Points, in no order, along strands that fork and pass close to each other.
In the rows, zero is written as 128.
Two points are linked if the straight distance between their rows is under 116. Some points are linked to none.
J161: [132  55 149 110 159  77 104 129 119 140 118 115 135  70 151 101  87  72
 137  87 186 124 166 141 105]
J28: [141 135 115 166 168 124  72  96 111  78 103 135 143 112 176 135 156  94
  80 113  95 106 121 132 118]
J447: [117 141 226 106 144 120 136 129  81 216 105 108 109 106 158 132 131 181
 164 105 137 130 118 140 105]
J24: [135 118  58 194 109  84 119 135 109  26 124  99 133 107 115 105  97  75
  95 110 209 104 141 156  87]
J898: [125 174 127  73 119 188  79 124 115 109 130 119 119 133 121 193 130 219
 163 112 125 123 108 105 114]
J575: [150 196  51 126 140 150 138 161 145  46 149 167  98 142 123 128 139 108
 102 137 130 127 111 182 110]
J677: [155 169  54 154 128 125  87 156 116  74 126 137 125 131 156 111 147 110
  94 130 155 116 102 178 124]
J199: [164 177 140  81 158 183 159 157 157 141 129 186 111 105 119 134 165 154
 161 122 103 156 138 147 161]
J685: [110 137 126 117  90 135 163 113 185 122 150 152 140 145  70 136 131 105
 118 151  83 107 149 116 150]
J656: [110  53 142 162 102 125 120  89 106 121 116  79 124 123 101 175  84 138
 135 103 160 103 123  83  84]
J120: [130 136  84 153 114 156 119 133 173  68 105 134  80 175 141 150 130 152
 122 117 113 132 120  79  80]
J472: [ 95 119 143 132  72  96 170 110 135  56 131  88 150 109  76 166 122 126
 113 137 174 133 168 118  91]
J955: [121 144  91 200 126 134  52 113 121  96  88  83 131 148 178 164 135 128
 114 123 143 106 144 137 132]
J555: [122 156  60 158 118 106 150 170 206  99 130 145  99 172 109 114 158 131
 122 127 111 145 151 145 184]
J897: [132 129 124 115 134  97 129 109 129  94 122 102 170  82 125 113  97 101
  97 130 191 129 155 183 146]
J877: [106 174 102  97 107  85 101 195 170  80 133 180 123 126 145  76 155  80
 101 131 137 131 149 144 105]
J669: [198 103  68 108 163 159 157 157 124 126 151 158 106 165 115  93 157 136
 149 135 100 182 113 108 153]
J140: [119  79 186  89 176  87 113 116 113 171 107  85 129  56 145 116  99 119
 160  89 201 120 156 164  99]
J261: [ 71 113 170 139 124 155 180 114 167 173 135 166 109 134 106 140 140 126
 138 142  77 111  92  93 140]
J545: [146 169  81 121 137  75 113 184 132 106 143 187 125 114 160  66 195  47
  94 138 131 149 141 159 135]
J551: [116 165 132 130 152 163 110  88 119  98  98 130 151 111 134 179 137 165
 133 120  97 111 110 146 147]
J124: [102 129  99 168 105 125  76  92 142 103 114  90 142 124 140 148 104 113
 112 129 176  93 147 112 108]
J290: [118 145 153  96 108 142 171 140 183  77 113 160 112 142  98 156 119 142
 111 125 116 143 135  96  89]
J421: [113  40 172 121 104  96 127 102 108 169 135  64 134 107  92 151  59 129
 160 107 163 118 116  84  81]
J335: [116  91 125 144  79 142 138 112 142 103  95  83  90 154  99 182 100 156
 131 106 136 138 128  70 116]
J868: [173  97 136 110 154 117 123 116 101 109 111 131 147 116 138  90 122  71
  92 124 123 142 135 143 146]
J469: [ 61 143 187 125 105 154 182 139 119 181 126 153 132 125 106 152 151 158
 177 132  94 130 108  99 129]
J276: [165 102 193 102 133 116 128 158  93 182 141 124 140 105 142  93 103 116
 154 115 196 144 150 101 101]
J443: [131 105  79 176  92  90 104 123 158  67 146  97 162 115 111 101 110  67
  90 144 194 124 164 155 112]
J79: [146 143 122 138 161  75 150 175  97  83 151 162 142 101 142  72 171  73
  92 133 121 153 141 156 126]
J659: [176 133  64 128 159 152 137 124 135  80 155 162 105 154 108  80 158 116
 130 146 106 151 103 141 153]
J727: [138 154 187  93 128 127 113 139 169 196 128 142 112 103 150 102  88  91
 136 117 109  88 149 117  85]
J308: [163 169 135  85 158 167 138 139 127 180 135 166 158 107 128 118 152 165
 177 149 123 156 136 157 202]
J245: [ 83 106 205 120 170  99 115 121  85 200  98 104 126  72 158 113 108 138
 156  91 156 116 117 141  95]
J187: [106 159 125 123 169 170 120 105 144 144 110 158 129 111 150 147 153 126
 121 126  82 119 125 161 160]
J488: [115 103  96 142 148 163 124 108 125 182 105 117  85 155 138 162 117 159
 170 107  73 107  84 111 150]
J654: [181 134 118  83 162 172 158 150 167 161 153 188  94 145 112 104 140 124
 162 122 116 174 127 123 160]
J127: [ 97 144 185  98 109 150 116 130 129 252 147 112 136 126 124 113  79 135
 158 129 148  62 104 132 106]
J34: [ 95  93 174 162 147  73 118  87  73 132 120  79 180 100 150 124 134 141
 122 137 167 138 131 136 163]
J942: [111 154 140 136 117  79 169 129 124  87 120 119 136  98 122 110 172 113
 107 133 154 183 164 164 144]
J750: [112 160 137 125 123  85 133 164 194 109 135 164 137 120 117  92 172  72
 115 123 130 135 179 122 128]
J162: [115 107 168 116 134 121 101  95  84 163 143  98 165 119 157 129 130 153
 141 155 160 133 142 126 151]
J618: [145 158 181 134 150 121 136  93  47 134 162 119 222 119 138 130 155 156
 113 163 117 132 106 165 163]
J776: [104 115 113 174 110 113 144 112 164  67  93 119  87 144 119 147 139 139
 114 107 104 136 129  71 111]
J102: [130 126 117 141 106 128 109 115 142 170 109 118 142 122 137 119 103  95
 120 137  98 115 143 145 187]
J688: [151 129  49 204 127  98 139 124 133  84 145 106 105 160 132 142 160 105
  88 133 108 130 113 129 130]
J531: [151  95  62 196  85  65 146 178 109  39 115 104 115 132 136  93 106  95
  92 114 175 133 141 164 117]
J945: [109 143 126 121 106 155  80 119 132 179  75 116 138 123 164 143  77 130
 130 131 111  86 137 157 148]
J239: [ 84 114 206 135 115 132 188 156 104 209 131 124 113 120 131 130 122 165
 168 123 130 128 107  85 158]
J77: [122 157 125 107 109  92 132 159 150  79 110 132 153  85 131 104 139 124
  70 140 175 143 169 182 114]
J523: [115 138 141 124  67 122 180 138 157  56 137 127 132 131  83 145 129 138
  97 137 144 160 139 119 110]
J668: [113 116  74 123 138 177 143 102 142 126 116 135  71 128  99 172 128 176
 167  95  82 138 114 111 160]
J409: [110 129 161  91 151 136  74 115 131 170 124 156 121 102 159  92 117  70
 111 129  98  97 131 112 116]
J671: [104  99 197 124 103 111 140 119 133 240 146 112 107 119 112  95  60 105
 153 103 137  60 125 133  92]
J812: [151 106 129 105 112 174  93 106  80 176 101  84 133 155 152 196  72 192
 153 106 110 103 106 134 141]
J764: [134 124 163  83 133 158 107 123 145 225 138 135 120 119 133 118  57 115
 144 124  86  97 113 139 113]
J477: [139  93 170 154 131 116 182 129  95 192 143 135 160 124 100 129 147 117
 166 156 107 159 115  98 165]
J772: [157 109  51 189 109  62 139 173 105  64 130  88 113 169 137 118 148 123
 100 127 144 140 108 159 129]
J86: [160 115  92  79 138 174 152 116 171 163 118 148  77 151  89 148 112 178
 177  86  88 142 116 118 147]
J479: [ 78 137 133 160  69 106 109  85 116  85 135  90 140 124 110 160 126 137
 101 149 170  97 158 107 109]
J100: [142 199  63 125 176 145 145 116 115  43 141 179 107 123 125 114 184  99
  88 142  80 138 110 182 114]
J427: [108 139 111 157 149 110  89 114 119 107 106 122 138 138 174 137 157 133
 102 142 129 136 140 145 136]
J696: [132  99 143  91 118 180 130  98  88 178 119 119 142 140 115 173  72 169
 150 130  78 102  87 118 118]
J132: [ 86 120 142 135 134 138 125 119 167 201 117 134  91 147 137 129 133 130
 155 114  76 105 118  94 150]
J514: [139 134 119 106 189 162  81 101 120 142 123 179 124 121 160 106 139 100
 140 123  85 131 119 123 132]
J123: [125 118 162 110 136 123  96 146 112 144 117 102 135 124 167 105 131 126
 121 124 185 137 157 123 105]
J498: [146 137 197  97 150 148 100 135  94 198 136 136 123 143 152 122 127 166
 157 126 120 139 110 115 121]
J974: [137 143 127 101 153 153  92 108 114 104 103 110 107 124 154 179 123 171
 138 120 128 119 118 106  95]
J711: [134 134 167 149 137  93 154 158 103 112 126 144 139  96 152  89 171 113
 106 149 147 169 138 135 130]
J204: [143 118 130 109 110 142 147 163 175  68 111 150  82 181 117 147  97 149
 107  99 146 130 131  88  53]
J438: [182  92 174 118 131 104 166 184 139 187 140 140 119 114 132  84 112 125
 137 126 169 168 152  83 154]
J76: [121 123 122 111 131 177 129  78  98 123 129 129 153 127  94 165 119 162
 146 146  79 109  83 136 136]
J839: [137  99  82 168 103 130 122 110 151 148 119  94 136 168 125 150 118 131
 121 141 108 123 137 125 160]
J414: [175 138 173  62 152 193 114 111  92 167 152 153 123 137 111 114  92 152
 150 120  95 137 101 115 105]
J954: [136 159  95 150 162 135 136  95 111  78 152 164 136 107 143 141 166 103
  73 133  80 121 112 152 120]
J446: [127 112 175 124 117 121 158 142  88 217 127 100 151 132 115 137 123 165
 168 130 108 135 111 109 182]
J213: [131 169 108  76 114 181  75 139  89  82 148 138 140 152 141 155 157 213
 150 162 157 139 106 116  86]
J66: [142  84 110 114 132  97  91 143 130  95  90  95 155  84 157  97  85  97
 112 102 179 121 166 166 108]
J142: [142 105 154 161 124 111 155 162 115 155 142 121 131 127 133 101 153 117
 143 133 144 173 143  93 160]
J49: [124  95  74 202 102 117 123 121 154 106 151  91 124 192 118 148 140 111
  97 156 113 125 122  83 134]
J437: [151 144  97 136 137 117 121 154 147 103 147 151 110 163 124 102 148 113
 111 162 133 142 127 104 120]
J539: [107 135 129 136 141 148 167 117 161 168 150 160 154 132  71 131 132 106
 139 153  67 105 108 121 163]
J453: [139 132  52 137 117 120 126 190 178 109 127 159  75 201 125 110 166 123
 142 145 123 150 123 102 138]
J170: [145 167  91  92 127 169 100 107 103  73 163 135 167 139 106 150 154 183
 143 166 152 137 105 152 128]
J393: [112 172  80 141 114 123 189 136 202  66 168 150  90 172  92 132 160 131
 102 147 113 136 135 126 132]
J890: [139 155  76 129 100 158 154 126 191  84 182 163 132 146  77 125 134  91
  90 146  88 122 121 131 128]
J9: [110 147 157 137 153 124 119  86  37 141 118  90 204 136 140 177 155 179
 143 139  97 128  98 161 167]
J690: [ 89  55 192 135 118 102 159 106 132 189 152 104 120 120 107 118  68 107
 159 108 167  99 127 108  88]
J296: [ 94  95 149 155 115  65 158 171 177  87 132 151 109 113 136  79 170  78
 133 126 150 138 176 101 108]
J550: [149 158 125  99 125 148 131 115  68 106 171 125 185 133 125 144 160 165
 115 171 124 149 110 156 159]
J782: [137 114 152 123 119 134  89 109  90 210  89  83 122 122 154 145  68 161
 144  99 142  95 123 156 132]

Follow the links from the first point to the second, and from the first to the third. Name the last point that the two ways share.
J162; J161; J488: J142
J24; J213; J290: J551
J443; J290; J213: J551
J447; J437; J296: J711
J296; J668; J447: J711
J897; J86; J555: J261
J161; J668; J659: J261
J140; J239; J276: J142

A fork is a point with three links. Follow the links from the first point to the second and name the forks in between, in order.
J199; J668: J261
J162; J498: J142 > J711
J812; J290: J551
J447; J438: J711 > J142
J453; J498: J261 > J142 > J711
J276; J659: J142 > J261

A fork is a point with three links, a tip a point with one. Leave the first point through the second and follow the links. Name the first fork or tip that comes.
J776; J120: J677
J120; J776: J551
J308; J199: J261
J414; J498: J711
J890; J393: J308
